The views of a scene show one set of named points, each view turned or mirrored, shifted and resized as a whole, with a little noise and some points left out.

Scene 1
View 1
z_189: [29, -5, -10, 24, -13, 7, 9, 20, 0, -4, -20, -11, 5, -5, 8, -10, -14, 6, 1, -9, -11, -3, -22, 25, -10, 18, 21]
z_861: [5, -2, -16, 10, 8, 20, -10, 21, -17, 12, -34, -15, -21, 6, 1, 12, -2, 14, 7, 1, -16, 1, -24, 8, 3, 10, 24]
z_436: [-5, -4, 7, 32, 7, 16, 18, 16, 8, 16, -24, -23, 7, -4, 17, -2, -22, 9, 23, 35, -34, 15, -38, 4, -3, -23, 42]
z_609: [34, 1, -5, 28, -13, 11, 10, 16, 9, 4, -15, -24, -5, -5, 8, -17, -11, 3, 9, -2, -14, -7, -26, 6, -3, 19, 34]
z_113: [-12, -13, -17, 6, 10, 10, 0, 28, -20, 4, -43, 13, 4, 3, 12, 24, -13, 23, 2, 7, -23, 16, -22, 43, -14, -9, 2]
z_157: [3, 9, 14, 49, 4, 11, 25, 3, 9, 10, -36, -49, 4, -32, 0, -13, -20, -4, 21, 40, -34, 28, -45, -21, -5, -32, 50]
z_290: [39, -15, -31, 6, -18, -3, -3, 32, -14, -18, -24, 10, 0, 0, 2, 5, -7, 11, -13, -32, 3, -18, -9, 47, -19, 44, -4]
z_867: [21, -2, -4, 19, -6, 18, 1, 25, 1, 15, -7, -22, -13, 9, 11, -5, -12, 8, 16, 6, -16, -21, -29, 2, 3, 19, 41]
z_373: [41, -4, 5, 36, -20, 19, 23, 18, 33, 14, 18, -18, 8, 12, 36, -38, -25, 2, 23, 7, -18, -25, -28, 11, 2, 22, 53]
z_127: [-14, -8, -3, 16, 10, 34, 10, 17, 5, 32, -18, 8, 7, 25, 38, -5, -24, 25, 21, 18, -36, 17, -24, 27, 4, -17, 30]
z_703: [-5, -7, 8, 28, 5, 24, 16, 20, 12, 26, -10, -10, 8, 15, 31, -7, -26, 14, 27, 32, -36, 4, -34, 14, 0, -16, 44]
z_384: [14, -4, -5, 22, -3, 28, 7, 16, 9, 24, -8, -4, 0, 18, 29, -17, -17, 15, 15, 4, -23, 0, -22, 16, 6, 6, 36]
z_730: [24, -6, -5, 23, -7, -4, 5, 31, -7, -12, -23, -29, -10, -16, -9, 10, -10, 2, 11, 13, -11, -21, -37, 4, -13, 17, 30]
z_51: [7, -17, -21, 9, -4, 6, 8, 29, -11, -5, -30, 23, 15, 8, 20, 8, -18, 21, -3, -6, -17, 6, -14, 57, -20, 7, -1]
z_932: [1, -1, 3, 28, 5, 25, 15, 13, 8, 20, -20, -15, 5, 1, 22, -10, -20, 11, 19, 22, -31, 16, -31, 9, 1, -16, 40]
z_14: [33, 0, -18, 25, -13, 4, 9, 12, -4, -7, -31, -11, 4, -16, 3, -15, -9, 3, -9, -18, -8, 9, -18, 21, -13, 18, 14]
z_655: [21, 0, -10, 33, -6, 9, 19, 7, 2, -3, -38, -10, 15, -19, 8, -15, -15, 3, -5, -6, -19, 31, -21, 22, -14, -7, 14]
z_898: [33, -12, -8, 27, -17, -1, 22, 27, 13, -11, -8, 4, 22, 1, 21, -12, -26, 7, 7, -3, -13, -11, -22, 41, -19, 17, 16]
View 2
z_932: [39, 10, -23, -28, -25, 32, 5, -13, -14, -18, 15, 5, 10, -13, -17, 26, 4, 9, 29, 4, 17, 6, -1, -1, 4, -20, 21]
z_655: [22, 1, -7, -15, -17, 9, -7, -3, 9, -18, 10, 14, 7, -18, -20, 4, 3, -7, 21, 27, 3, -2, 15, 6, -9, 9, 35]
z_113: [6, -6, -16, -5, -20, 12, -8, -34, -19, 12, 6, 29, -15, -24, -8, 40, 1, -6, 8, 14, 5, -5, 12, 31, 5, -4, 18]
z_189: [19, 7, -16, -25, -9, 12, -9, -26, 5, -4, 10, 16, -1, -20, -9, -10, 19, -5, 40, 10, 20, 4, 11, 9, -9, 15, 15]
z_157: [48, 0, -17, -13, -12, 58, 22, 20, -5, -36, 1, -19, 13, -6, -23, 0, -2, 13, 17, 22, 11, 7, -5, -11, 5, -34, 26]
z_609: [23, 9, -17, -36, -10, 14, -10, -25, 6, -9, 11, 10, 8, -20, -9, -16, 21, 1, 43, 6, 21, 9, 2, 1, -6, 13, 20]
z_290: [-7, 2, -9, -18, 2, -13, -26, -51, 7, 19, 4, 35, -15, -29, 1, -18, 30, -17, 38, 12, 17, 1, 20, 28, -11, 42, 10]
z_51: [8, 6, -15, -7, -24, -6, -17, -40, -7, 10, 13, 38, -16, -19, -10, 31, 6, -20, 27, 13, 11, -8, 24, 25, -5, 18, 13]
z_861: [9, -6, -13, -29, -5, 26, -8, -34, -15, 6, 1, 16, 0, -33, 0, 8, 17, 16, 17, 3, 13, 12, -12, 21, 6, -6, 19]
z_373: [50, 33, -35, -51, -22, 19, -3, -28, 3, -21, 27, 0, 13, -5, -12, -12, 26, 0, 76, -10, 40, 13, 3, -19, -10, 8, 6]
z_898: [27, 18, -25, -16, -19, 3, -7, -29, 5, -4, 16, 20, -8, -7, -13, -4, 15, -21, 54, 11, 26, -2, 27, 3, -11, 22, 7]
z_730: [20, -1, -22, -11, 8, 38, 3, -25, -3, 1, -7, 1, -10, -19, -2, -27, 25, -2, 33, 10, 26, 10, 5, 12, 3, 3, 3]
View 3
z_127: [29, -27, 16, -4, 9, -1, 1, 3, 15, 2, -36, -14, -34, -14, 4, 24, -16, 1, 29, 26, 4, -9, -1, 6, -53, 54, -12]
z_609: [-1, 11, 19, -13, -4, -22, -9, -16, 4, 3, -1, 1, -23, -8, 15, -1, -5, -31, 27, -7, -10, -9, 6, 24, -12, 20, -21]
z_436: [43, -18, 45, -8, 5, -12, -6, 10, 11, -13, -11, 6, -26, 1, 5, 34, -28, -7, 13, 2, -1, -16, -1, 15, -44, 31, -10]
z_932: [35, -19, 33, -8, 4, -10, -5, 6, 8, -6, -16, -4, -30, -3, 6, 28, -21, -11, 19, 7, -2, -12, -1, 19, -38, 37, -12]
z_898: [-1, 23, 16, -17, -10, -12, 3, -23, 26, -24, -23, 17, -18, -20, 24, -6, 0, -24, 35, -10, -11, -26, 5, 0, -28, 27, -23]
z_730: [-2, 29, 39, -8, -4, -22, -17, -6, 22, 7, 14, 22, -16, 8, 8, 2, -26, -24, 7, -9, -4, -19, 15, 11, -26, 4, -14]
z_384: [12, -12, 15, -9, 0, -14, -1, -8, 18, 9, -12, -14, -33, -15, 8, 15, -5, -21, 30, 8, -1, -6, 2, 23, -34, 45, -23]
z_867: [1, 5, 24, -8, -4, -23, -8, -7, 26, 20, 11, -5, -30, -4, 4, 12, -13, -27, 17, -2, 0, -8, 12, 27, -32, 29, -25]
z_373: [15, 0, 21, -17, -17, -29, 6, -19, 35, -14, 7, -5, -41, -19, 18, 21, 15, -39, 36, -28, -5, -17, 1, 41, -27, 49, -43]
z_703: [36, -16, 36, -7, -3, -12, 3, 4, 33, -13, -13, 1, -36, -9, 6, 34, -13, -10, 25, -3, 2, -19, 0, 19, -53, 48, -23]
z_51: [-10, 17, 4, -9, 5, 7, -3, -19, 16, -8, -48, 12, -11, -20, 15, -16, -17, -5, 34, 26, -8, -15, 8, -24, -36, 27, -6]
z_14: [-5, 18, 17, -16, -2, -14, -14, -20, -10, -4, -13, 8, -11, -7, 19, -14, -12, -32, 27, -1, -14, -12, 6, 7, -5, 5, -10]
z_113: [3, 6, 14, -3, 16, 9, -11, -5, 9, 8, -44, 9, -11, -5, 9, -6, -35, 8, 18, 39, -1, -12, 9, -23, -44, 21, 3]
z_655: [18, 2, 26, -17, 3, -7, -11, -9, -21, -21, -30, 8, -13, -6, 20, -2, -16, -19, 27, 4, -16, -15, -1, 5, -9, 11, -1]
z_157: [60, -21, 66, -10, 4, -19, -15, 18, -15, -23, 5, 13, -22, 19, 9, 39, -36, -13, 3, -15, -7, -18, -5, 29, -26, 10, -1]
z_189: [-3, 16, 19, -14, -4, -16, -8, -18, 9, -3, -11, 7, -17, -9, 16, -7, -9, -28, 26, -2, -10, -14, 8, 9, -18, 18, -16]
View 4
z_609: [7, 1, 25, -11, 7, -4, -17, -11, 43, -15, -7, 1, 17, -14, -2, -6, 7, -9, -10, 26, 21, -9, -22, -5, 2, -15, -12]
z_290: [-10, 8, 26, 42, -30, 9, -19, 22, 47, -29, -12, -7, 59, 3, -14, 0, 20, -8, -1, 27, 5, 4, -3, -4, 0, -14, -19]
z_861: [-29, 28, 47, -5, -6, -2, -12, -2, 37, 16, -8, 1, 12, 5, -4, -8, 16, -2, -6, 11, 16, -2, -44, 0, -2, -11, 5]
z_157: [13, 11, 44, -57, 65, 7, 4, -25, 18, 12, 23, -16, -37, -10, 15, -3, -4, 3, 6, 24, 26, -12, -45, 8, -13, 9, 20]
z_436: [1, 9, 26, -33, 39, 4, 8, -7, 21, 27, 8, -17, -25, -11, 8, 3, -10, -8, -2, 4, 22, -1, -47, 14, -4, -10, 5]
z_373: [23, -12, -7, -28, 23, -15, -11, -18, 58, -9, -9, 0, 4, -37, 3, 8, -18, -27, -27, 16, 32, -14, -25, -8, 8, -37, -38]
z_51: [-8, -2, 13, 31, -21, 15, 3, 29, 18, 5, -8, -22, 26, 1, -13, 4, 7, -10, 7, 7, 3, 22, -16, 20, 0, -12, -5]
z_867: [-12, 19, 28, -18, 13, -11, -13, -12, 55, 7, -7, 2, 11, -13, 2, 1, 0, -12, -20, 12, 24, -15, -38, -9, 2, -27, -19]
z_113: [-16, 10, 26, 22, -9, 19, 8, 27, 12, 20, 1, -27, 13, 9, -8, 7, 7, -4, 9, 1, 1, 19, -28, 24, -5, -5, 4]
z_655: [17, -8, 28, -8, 9, 10, -5, -4, 13, -12, 0, -11, 3, -6, -5, -11, 14, -1, 10, 30, 15, 8, -21, 14, -2, 5, 14]
z_384: [-1, -1, 12, -16, 0, -10, -6, -10, 37, 16, -12, 0, -2, -18, -5, -4, -5, -18, -21, 5, 24, 2, -41, 6, 8, -27, -14]
z_14: [8, 0, 30, 2, -1, 7, -18, -3, 32, -26, -5, -4, 24, -4, -7, -8, 21, 0, 3, 35, 15, -2, -14, 0, -2, 0, 1]
z_127: [-9, -3, 7, -11, -3, -4, 9, 0, 13, 45, -11, -11, -20, -14, -8, -1, -12, -17, -12, -13, 20, 18, -53, 24, 7, -23, 1]
z_703: [-2, 3, 11, -27, 27, -3, 7, -6, 29, 34, 2, -15, -23, -19, 4, 5, -20, -16, -14, -6, 25, 2, -48, 14, 3, -25, -10]
z_730: [-17, 35, 48, -8, 32, 6, -16, 3, 61, -8, 12, -11, 28, 4, 10, 13, 5, -1, -5, 23, 13, -25, -24, -14, -12, -15, -18]

Which points are out of place in each view (at most two, in the order of its rows)? Write - if all are in place.
view 1 => z_609
view 2 => -
view 3 => z_703
view 4 => z_113, z_730

Scene 2
View 1
z_631: [-9, 14, 3, 26, 4, 63, -40, -5, 4, -29, 48, -25, -42, 15, -10, -19, 52, 27, 45, 35, -34, -2, -4, 20, 23, -4, 2]
z_319: [20, 33, -7, 3, 11, 43, -1, 0, 14, -14, 19, -24, -24, 6, 15, -7, 39, 36, 23, -16, -29, 29, 7, 2, 49, -5, -14]
z_771: [29, 47, 1, 0, 11, 1, 32, -11, 29, -4, -8, -20, 5, -17, 7, 7, 20, 31, 16, -36, -9, 23, 8, -24, 36, 2, -33]
z_597: [-7, 41, -32, 26, -12, 23, -37, 10, 3, 23, 14, 18, -42, -33, 21, 3, 10, 29, 22, -17, -19, 0, 20, 25, 19, -21, 0]
z_795: [20, 39, 18, 8, 15, 1, 26, -12, 16, -29, -13, -25, 5, -8, -14, 4, 23, 29, 17, -14, -2, 13, 2, -22, 30, 4, -36]
z_893: [2, 10, -5, 1, 8, 20, -1, -4, -8, -32, 18, -32, -14, -19, -4, -8, 26, 17, 29, -12, -16, 2, 5, -18, 14, 3, -12]
z_571: [6, 11, -15, -5, 6, 18, 0, 3, -13, -21, 13, -27, -17, -30, 9, -7, 20, 20, 24, -30, -16, 10, 11, -16, 18, -1, -8]
z_367: [13, 12, -34, -19, 6, 11, 15, 5, -11, -5, 12, -27, -15, -48, 27, -3, 8, 16, 17, -63, -18, 18, 19, -27, 21, 0, -7]
z_746: [12, 44, -17, 8, 0, -10, 7, 4, 2, 3, -14, 2, -10, -38, 11, 9, 3, 28, 8, -41, -1, 11, 17, -9, 22, -11, -25]
z_942: [22, 52, 1, 8, 8, -23, 23, 3, 6, -12, -34, 0, 1, -28, 0, 14, 3, 36, 1, -40, 8, 18, 16, -14, 33, -10, -39]
z_484: [5, 30, -16, 1, -2, 7, 11, -12, 16, 9, 13, -18, -6, -43, 10, 1, 12, 11, 30, -34, -14, 2, 9, -22, 8, 5, -15]
z_936: [8, 43, 9, 20, 4, 6, 3, -10, 17, -12, -4, -8, -6, -17, -11, 5, 20, 28, 22, -5, -6, 1, 4, -5, 19, -2, -26]
z_793: [7, 56, 9, 28, -1, -9, 6, -15, 31, 4, -11, 2, -1, -22, -12, 11, 13, 26, 23, -4, 1, -6, 7, -7, 12, -3, -32]
z_876: [5, 31, -9, 8, 0, 13, 3, -11, 13, -1, 15, -16, -12, -30, 3, -1, 18, 16, 30, -19, -14, 1, 6, -16, 12, 3, -17]
z_783: [-11, 43, -18, 25, -15, -23, -12, -2, 2, 19, -12, 17, -11, -62, -1, 12, -12, 13, 19, -26, 9, -22, 17, -6, -11, -10, -20]
View 2
z_876: [12, 0, 35, -36, -23, 17, 3, 13, 21, 14, 14, 16, 7, 30, 31, -5, 19, 13, -11, -33, -30, 12, -4, 8, -20, -5, 7]
z_795: [10, 3, 33, -44, -52, 39, -4, -2, 36, -2, 24, 29, 16, 47, 30, 4, 25, 49, 15, -55, -42, 17, 25, -2, -39, 1, 7]
z_484: [12, -5, 34, -43, -18, 16, 2, 20, 14, 20, 13, 8, -2, 27, 28, -7, 12, 0, -20, -29, -34, 18, -7, 6, -8, -5, 2]
z_893: [11, 4, 36, -45, -22, 28, 5, 21, 15, -8, 6, 19, 2, 33, 38, -16, 4, 13, 6, -27, -25, 10, -2, 9, -45, 7, 28]
z_367: [9, -14, 36, -89, -29, 31, 6, 27, 9, 14, 10, 3, -26, 31, 17, -15, 9, -17, -15, -14, -36, 42, 7, -2, -5, -1, 6]
z_571: [8, -5, 39, -60, -22, 26, 6, 20, 13, 1, 5, 14, -7, 31, 28, -18, 8, 1, 2, -18, -20, 22, 1, 4, -34, 6, 24]
z_631: [-16, 0, 50, 19, 15, -3, 5, 10, 24, -4, -23, -2, 25, 22, 44, -38, -6, 15, 39, -18, 18, -24, -8, 19, -72, -7, 50]
z_936: [15, -1, 34, -23, -36, 17, 1, -1, 34, 12, 18, 30, 23, 38, 30, 4, 35, 33, 0, -42, -20, 10, 5, 8, -32, -3, 8]
z_793: [23, 0, 30, -14, -41, 11, 0, -8, 40, 25, 27, 38, 29, 36, 30, 18, 48, 37, -14, -49, -22, 9, 0, 9, -19, -7, -6]
z_319: [-21, -18, 47, -33, -18, 21, -7, 4, 36, 15, -6, -12, 3, 36, 19, -27, 10, 19, 35, -33, -14, 9, 25, -3, -37, -20, 16]
z_771: [4, -7, 33, -54, -47, 37, -7, 0, 38, 18, 25, 11, 3, 44, 20, 2, 26, 35, 4, -56, -49, 25, 29, -5, -12, -14, -11]
z_783: [44, -9, 27, -39, -33, -2, 14, 6, 21, 36, 31, 54, 16, 25, 24, 23, 60, 0, -52, -16, -3, 28, -27, 15, -2, 5, -3]
z_942: [19, -22, 32, -71, -62, 33, -1, -9, 38, 17, 30, 38, 6, 46, 11, 13, 55, 32, 5, -39, -15, 41, 26, -8, -20, -2, 1]
z_597: [6, -33, 43, -21, -2, -14, 7, 4, 25, 48, 0, 12, 12, 19, 9, -11, 46, -17, -12, 0, 31, 18, -14, 12, -10, -17, 10]
z_746: [22, -18, 33, -61, -44, 20, 2, 0, 28, 29, 25, 29, 2, 37, 12, 8, 49, 10, -16, -26, -15, 36, 9, -1, -8, -5, -3]
View 3
z_942: [49, -26, 19, -38, -35, 30, 32, -32, 17, -29, -30, -29, 13, 12, 9, -28, 13, 12, 15, -9, -6, 43, -4, -32, -6, -30, -38]
z_571: [6, -33, 38, -11, -11, -8, -5, -44, 0, 9, -11, -25, 10, 24, 22, -11, 4, 46, -5, -42, -41, 5, 6, -27, -19, -5, -3]
z_783: [68, -47, 9, -30, -56, -8, 6, -45, 13, 15, -23, 4, -7, 18, -22, 49, 8, 20, -16, 12, -25, 40, 9, -17, -6, -50, -29]
z_631: [-3, -44, 25, 61, 38, -1, 59, -55, -9, 48, 1, -6, -28, 54, -1, 8, -19, 43, -56, -39, -43, -53, 32, 11, 16, 36, -14]
z_771: [46, -19, 15, -22, -17, 24, 24, -50, 7, -14, -15, -42, 0, 0, 37, -31, 24, 32, -2, -27, -13, 27, -14, -18, -3, -4, -54]
z_319: [17, -28, 23, 35, 17, 33, 30, -62, 0, 2, 3, -35, 3, 23, 33, -27, -3, 35, -22, -48, -8, -11, 11, -6, -8, 17, -26]
z_367: [26, -28, 34, -11, -28, -4, -41, -59, 3, 1, -2, -31, 20, 5, 35, 1, 7, 50, 0, -45, -27, 24, 0, -27, -39, -20, -4]
z_746: [51, -32, 19, -19, -36, 20, 8, -47, 13, -11, -19, -20, 12, 11, 6, 3, 5, 19, 1, -13, -8, 36, 4, -25, -15, -33, -27]
z_793: [60, -32, 3, -21, -27, 13, 53, -42, 11, 7, -25, -16, -18, 18, -3, 3, 18, 19, -20, 6, -21, 23, -4, -10, 18, -13, -61]
z_876: [38, -32, 16, -6, -16, -2, 13, -53, 2, 19, -11, -21, -10, 14, 16, 8, 11, 41, -22, -23, -33, 11, -4, -10, -4, -7, -34]
z_795: [28, -21, 21, -34, -8, 14, 50, -30, 4, -8, -26, -36, -4, 16, 21, -43, 23, 30, 0, -22, -33, 12, -14, -24, 11, 5, -53]
z_893: [8, -32, 32, -6, -2, -13, 18, -39, -3, 22, -14, -22, -5, 30, 16, -5, 4, 49, -15, -35, -48, -8, 2, -17, -4, 8, -16]
View 4
z_319: [-12, 6, 29, 21, 10, -5, -1, 27, -28, 14, -14, 2, -3, 9, 11, 2, 23, 17, 12, -18, -9, -35, -5, -19, -9, -11, 2]
z_936: [-18, 17, 18, 1, 28, -5, 15, 19, -7, 9, -3, -10, 8, 8, 20, 2, 13, 3, -15, -10, -15, -10, 11, -29, -8, 16, 16]
z_893: [-9, 2, 34, 8, 31, 2, 12, 22, -21, -4, -12, 1, 24, 10, 15, 3, 11, -1, -3, -19, -24, -12, -3, -16, -7, 12, -17]
z_484: [-9, 9, 33, 2, 33, 6, 1, 26, -30, -6, -19, -13, 15, 0, 20, -6, 4, 10, -2, -22, -3, -10, -4, -48, 2, 24, -3]
z_631: [-10, 9, 14, 40, 2, 11, 17, 11, -16, 15, -23, -1, -5, 33, -29, 3, 22, -6, -8, -14, -31, -49, -5, 11, 0, 18, -32]
z_783: [-13, 26, 11, -9, 44, 8, 0, 31, 5, -4, -10, -12, 13, 1, 20, -22, -18, -7, -16, -10, -10, 20, -3, -66, 6, 51, 22]
z_571: [-6, 1, 38, 8, 32, 0, 0, 30, -24, -7, -15, 9, 22, 4, 20, -3, 5, 4, 8, -20, -18, -7, -10, -26, -5, 10, -12]
z_795: [-20, 9, 30, -6, 33, -17, 19, 19, -14, 7, 8, -5, 18, 1, 39, 14, 22, 10, -12, -11, -16, -7, 17, -22, -17, -4, 19]
z_367: [-3, -1, 49, 0, 39, 1, -12, 42, -36, -14, -19, 6, 28, -9, 34, -10, 0, 13, 21, -26, -5, 1, -17, -49, -3, 9, -6]
z_771: [-18, 9, 36, -6, 32, -14, 7, 24, -27, 5, -1, -12, 13, -7, 42, 6, 20, 22, -2, -16, 0, -9, 13, -44, -13, -5, 25]
z_597: [-8, 22, 7, 23, 15, 12, -17, 38, -5, 9, -26, 0, -12, 12, -9, -30, -8, 1, 7, -11, -7, -14, -20, -51, 8, 36, 11]

Which points are out of place in each view (at most two, in the order of its rows)? Write - if all are in place.
view 1 => z_484
view 2 => z_942
view 3 => z_571
view 4 => -
